Points on a hilly landscape, in no order, each with its height.
A climber steps from a point to the highest of its 2 nearest points, and stops where none of them is higher. Distance is the straight distance between rows; heights are no part of it.
<38>: -13  17   3 -15  26  24  -7  13  24   4   9  -7 -16   2  12  27  -4  -3  20  -7 -15  (h 532)
<560>:  21  14   7 -16  -6  -5  -3  -8  12  -7   3   0  -3  -1  -6 -13  -2   0  -8   5   7  (h 453)
<665>: -10  12   5  -9  21  26 -18  12  11   4   2  -4 -31  14   1  20  -8  -8  27 -14  -7  (h 462)
<563>:   1 -17   5  -9 -12  -1  22 -18  13   0  19   6  -3  -5  -1 -22  -2   7   5  18 -14  (h 166)
<137>:  -3  12  -2   5  -9  21  19   3  -2   8 -12  -7   7 -11   6 -19  11  27 -10  13   6  (h 339)
<834>: -14   4   6  -2   0   3  -4  14  -1   1   5 -30  -5 -13   3  17   0 -10  -2  -4 -12  (h 236)
<816>:  11 -11   2  21   6   3 -27  -5  -5 -10 -22  -8  -3   9  -6   0  -3  12   0  -8  -2  (h 256)
<149>:   3 -12  -9  16  -6 -19   1 -11  -9  -5  -3 -11  10  -4  -6   7 -13 -17  16  -5  19  (h 287)
<173>:  13 -25  -4  -3 -16 -18  -8   1   6  -3  13  -6   6   5 -11   9 -11 -24  -1  -8  -4  (h 294)
<429>:  15   7  -6 -26  -8   7   8  17  21   3  16   6   0  -3   6   6   7 -12 -21  -5  -6  (h 470)
<633>:   9   7   3  13  23 -14  -2 -11  -2 -15 -13  12  -7   1  15   7  10  19  -2   2 -11  (h 483)
<282>:   1  14  -6  12   4  -4   7   2 -21   8 -14  22 -12  12   1 -12  27  19  -1   3  17  (h 190)
<198>:   6  16 -16   6 -14  -4  -4  18  15   1  -1  -7  10 -13   9  13   7 -12 -15   0  19  (h 397)
<395>:  -8  16  19 -16  -1  11 -23   6  -3   8  -5 -20 -17  -2  -7  -2  -1 -11 -12  -4   8  (h 331)
<607>:   7  20  -5  -9   8  14   9   3   6  -1  -6  -4 -20   7   1  -6   9  16   8   2   4  (h 43)
<598>:  19   4  -3  14   0  -4 -10 -16   5  -8 -22   1   2   6  -5 -14   0  17   7   4  13  (h 289)
<887>:  -9  -1   7  -8  10  -6  19 -20  -3   5   4   9  -4   3   2  -5  -2   3  10   7  12  (h 147)
<461>:  13  18   5   9   5 -14 -17   7  -9 -10  -3  24   0  -1   8  -2  19   5 -26  -3   2  (h 355)
<239>:   6  11  16 -14 -10   3 -20  -5   4  -2  -3 -24  -3  -8 -12 -12 -11  -7  -9   4  11  (h 388)
<743>:  13  13  -3  -2  -8   4   0   6  -7  11 -13  24  -2  15  -5 -18  24  12 -12  -1  15  (h 176)
<527>: -10 -13  -3 -15   0  19  12   1  -2  13   3 -11  -2  11 -13   3 -12  -8  18  -8  15  (h 394)
<709>:  17  -7   4 -26  -2   4   0   0  22   0  10  14   5   8   0  -4   0  -4 -13  -3 -10  (h 504)
<939>:   6 -12  -7   5 -26  -6   8   2   8   2   4  10  40  -9   0  -6  -3  -9 -11   0   8  (h 444)
<467>: -16  21  -8  17  -6  -3  -1   7 -14   9  -7 -18   6 -10   3  11   3 -13  14  -7  28  (h 237)
<197>:   4   3   6 -20  13  27   6   3   9  -2   7  15 -19  10  -3 -10  -4  15   8   4 -10  (h 59)
<343>:  -4 -14 -15  32 -11  -2   3  11 -10 -16   0 -20  13 -14  -1   4  -7   9   5   2 -13  (h 435)
<368>:  11  24  11  -5  -1 -18  -3  -8 -15  -7   3   7 -17  -1  -5 -16   8  -4  -2   6   9  (h 405)
<880>:   5  13  15  -4   3  -6  -7   4 -17  -5   2   9 -13   2   2  -3  15  -1 -20  -5  -2  (h 373)
<348>:  10  24  -5  16  23 -27 -11  -5   4 -15  -9   4 -10  -6  17  20   9   2   6   1  -4  (h 434)
<312>:   2 -17  -1  12 -16 -20 -12   1 -10  -5   9  -2  14  -6  -7   9  -9 -29  -4 -11  12  (h 313)
<583>:  -5  -7  11   6  -6   5  -5   4 -17   2   1  18  27  -4   1  -8   6   0 -26  -6   3  (h 326)
<643>:  16  13 -17  11 -13   1  -7   9  10  -1 -13 -11   0  -1   0   5   7  -2   0  -3  22  (h 361)
<667>: -13   9  13   0  17 -23 -15  -5  -8   1   4   7   7  -7  13  25   1 -22  -9  -9   3  (h 364)
<266>:  -8   3  -1 -29   2  11   9   5   8  12  16   1  -1   6  -5  10 -11 -19  11  -7  22  (h 469)
<244>:  -5  16 -20  12  18 -22  21 -20   7   2 -14   8   0  -2  15   7   4   8  25  16  17  (h 340)
<733>: -11 -10   6  -7  -7  -2  -4  14 -10  -2  14 -27 -11  -6  -9   7  -9  -9  -2   1 -24  (h 275)
<644>:  -4 -18  -5 -19  -9  20  21  13   5   7  13   0  -3   3  -6 -14  -4   9  -9   7 -32  (h 129)
<179>:  -8 -16  24 -23   6   8  -5   3 -14   6  10   3   3   7  -7  -2  -2  -3 -20  -7 -14  (h 376)
<93>:   2 -22 -11   2 -25   1  11  12   8   5   5 -10  31  -6  -5  -2  -8   1 -11   7 -16  (h 400)
<98>:  17 -18  -8 -12 -18  -9  -5   9  21  -7  15 -13   3   1 -11   1 -13 -13  -7   2 -25  (h 273)
<889>: -14  -4  10  29  12  -3 -34   0 -15 -13 -11  -8   3  -6   3  11  -4  -2  -3 -10  -5  (h 229)
<857>:  18 -11   2 -13  11  -8 -12  -8  23  -3  -3  12   9  13   4  13  -1   0 -10  -7  -2  (h 463)
<177>: -15  10  14 -11  11   5  15 -18   3   2   1 -12  -1  -9   4  -8  -7  13  14  14   3  (h 111)
<729>:   0  10   2 -32   0  29   0  19  20   8  19   5  -7  -4  -3   4 -22 -15   6   0   5  (h 541)
<662>:   3  26 -22  23  20 -29   2 -10  -1  -8 -17  13   3  -5  14  11   6   6  18  10  12  (h 387)
<597>:  -7 -22 -17 -14 -16  15   0  22   0  19   6 -23   1   5 -17  -1 -15 -11  -8  -5 -16  (h 304)
<418>:  -5  10  -4  21  -2   4 -16   9 -17  -9   1  30  19   0   3  -7  16   1 -24 -14  10  (h 342)
<617>:  -9  16   0  10  10 -18   7 -11 -26   8  -7  35  -4   2   5 -16  20   9  -7  12  15  (h 209)
<174>: -10   2   6   8  -4 -16 -18   3 -11   3   4   6  10  -5   1  13   0 -29 -13 -12  23  (h 333)
<751>:  -7  10 -14  27  -4 -18   4  -6 -20  -2  -5  -1   8  -9   0   5  -3 -15  16  -3  26  (h 262)
<790>:  -3 -22   1 -15   6  19 -13   2   2   8  -2 -13  -7  17 -18   2 -16  -1   9 -10  -5  (h 327)
<841>:   5 -11   8  10 -21 -14  14 -25  -6  -3   5   7   0 -11  -4 -31  -1   3   2  17  -2  (h 191)
<931>:   9   8  -6  24  -1  -7   1 -20  11 -13 -13   8  22 -12   8 -18  -3  23   1  17  10  (h 252)
<683>:   3  -8   5  -6  20 -20  -8 -10   6  -6   3   3   3   3   8  23  -5 -10   2  -7  -1  (h 411)
<274>:  26 -12 -17   1 -23  -5  17 -10  20   1  -4  16   4  14  -1 -14   8   0   9   0   0  (h 528)
<513>:  -5  -4  14 -26  25  13  -6  -6  13  -1  13  17  -6  11  -1  13 -19  -4  18  -5   0  (h 496)
<736>:  -1  17  -2   2   4  18   0   7  -5   0 -13 -27 -25   0  -2   0   6  12  13  -5  -5  (h 24)
<914>:  -3   6   2  24  -2 -13   7 -27  -9  -9  -9   8  11 -15   3 -24  -6  11   3  19  11  (h 223)
<269>: -15  42  16 -20   9   9 -15   3   8  12  -2 -22 -15  -3  -3   2   1  -5  10   2  15  (h 267)
<722>:  13   4 -11  15 -10   0  -9  -4  -5   3 -17   0   7   9 -10  -7   2   3   7  -5  32  (h 324)
<110>:  14 -11 -10  -9 -24  -7  24  -7  20   7   9   9  21   0   1  -7   0 -10   1   4  11  (h 484)
<810>:  -8  13  -1  11   4   1  24  -3  -3   1  -1  12  -2 -11  19  -9  21  25 -11  15  -2  (h 276)
<679>: -17  -9   3  15   7 -12  17 -31 -19   6  -7   3   1  -6   3 -11  -7   4  17  12  12  (h 183)
<364>: -10  26   8 -31  16  17  -2  11  27   2  16  -2  -6  -7  11  17  -9  -6   9   1   0  (h 631)
<156>: -20  12   2  16 -12   3 -10  17  -8   5  -2 -27  -3 -16   4  15   3 -20  -2  -7   8  (h 208)
<682>:  -7 -16   6   2   1 -11  14  -1 -15 -11  13 -12 -15  -4  -6   2  -7   1  14   4 -26  (h 323)
<146>:   8  -6 -17  28  -9   2  16  12  -1 -15  -3   0   9 -13  11   0  12  15  -5   3 -17  (h 485)
<135>:   0 -23  -3   8   0  19   8  -6  -9   5 -15  -5  -8  17 -10 -12   3  20  10  -2  -6  (h 499)
<61>: -21  -3   9  27  21 -10 -15  -3 -25  -4  -9  -3   5  -2   9  22   3  -5   9 -14  -9  (h 210)
<271>:   0 -17  23 -18  -1   1 -11  -5  -5   9   1  13  25   6  -5  -7  -1  -3 -26  -4  -1  (h 341)
<34>:   2 -26  -8 -14   2  10   3  18   0   4  11   2  -9  15  -7   7  -3   2  -9  -7 -36  (h 112)
<50>:  -7  15   5 -18  27   7  -9   1   4   5   2  14 -20  20   1  16   0  -2  19 -12  10  (h 428)
<511>:  17 -18  -7  10 -10   2  11  -6  -2  -2  -9  12  -9  17  -4 -12  13   9   5  -4  -9  (h 574)
<836>:  -3 -30  -5  -7  -6   9 -24  12   1  13  -4 -18  -8  16 -19   5 -14 -15  -8 -10 -14  (h 285)
<445>: -10  -8  20 -32  12   9 -16   5   7   2  19   0  -5   3  -6  10 -16 -15  -5  -5  -9  (h 429)
<346>: -13  11  -9  26  21 -11 -13   4 -19   0 -12  13   2   5  14  26  14  -3   5 -15  11  (h 192)
<359>:   4 -24 -23  -7 -24  13  18  14   6  14   2 -17   7   5 -13  -4  -7  -6   5  -4  -5  (h 345)
<935>:  28 -11 -16  10 -22  -6  -2   8  18 -13  -2 -15   2  -3  -4  -4  -3   1  -2   2 -23  (h 253)
<298>:   5 -10   0  26  11 -10   7  -4  -9 -18  -4  19   6  -6  15   2  11  17 -10   3 -21  (h 534)
<27>: -19  19  14   5  15  -8  12  -9 -25   5  -3  21   2 -11  15  -9  17  13 -14  12   2  (h 235)
<479>:  11  11  -5 -17 -13  -6  -5  16  23   0  14  -8  -6 -10   5  13   3 -24 -20  -1   5  (h 437)
<541>: -12   0  20 -18  18  18  12 -10   8  -4   9   1 -10  -3   3 -11  -9  22   8  14 -17  (h 78)
<261>:  -6 -18  -4  16 -10 -11  17  -4 -12 -10   5 -24  -1  -8  -7  -2 -10  10  17  10 -17  (h 372)
<335>:  -3  -9  -4   8   4  23  13  -3   0   8 -20  -6   5   5   3 -10   7  31   1   4   1  (h 419)
<676>:  -3 -28  -1 -11 -24   9  21  -3   5   6  16   1  -1   6 -14 -23  -6   9   3  13 -28  (h 146)

Two climbers start at each pair of points below. Name the first point that both come to, or write -.
<644> and <197>: <914>
<617> and <887>: -
<467> and <643>: <709>

For each start below, name the point where the climber stops.
<736>: <298>
<244>: <298>
<597>: <511>
<583>: <560>
<282>: <511>
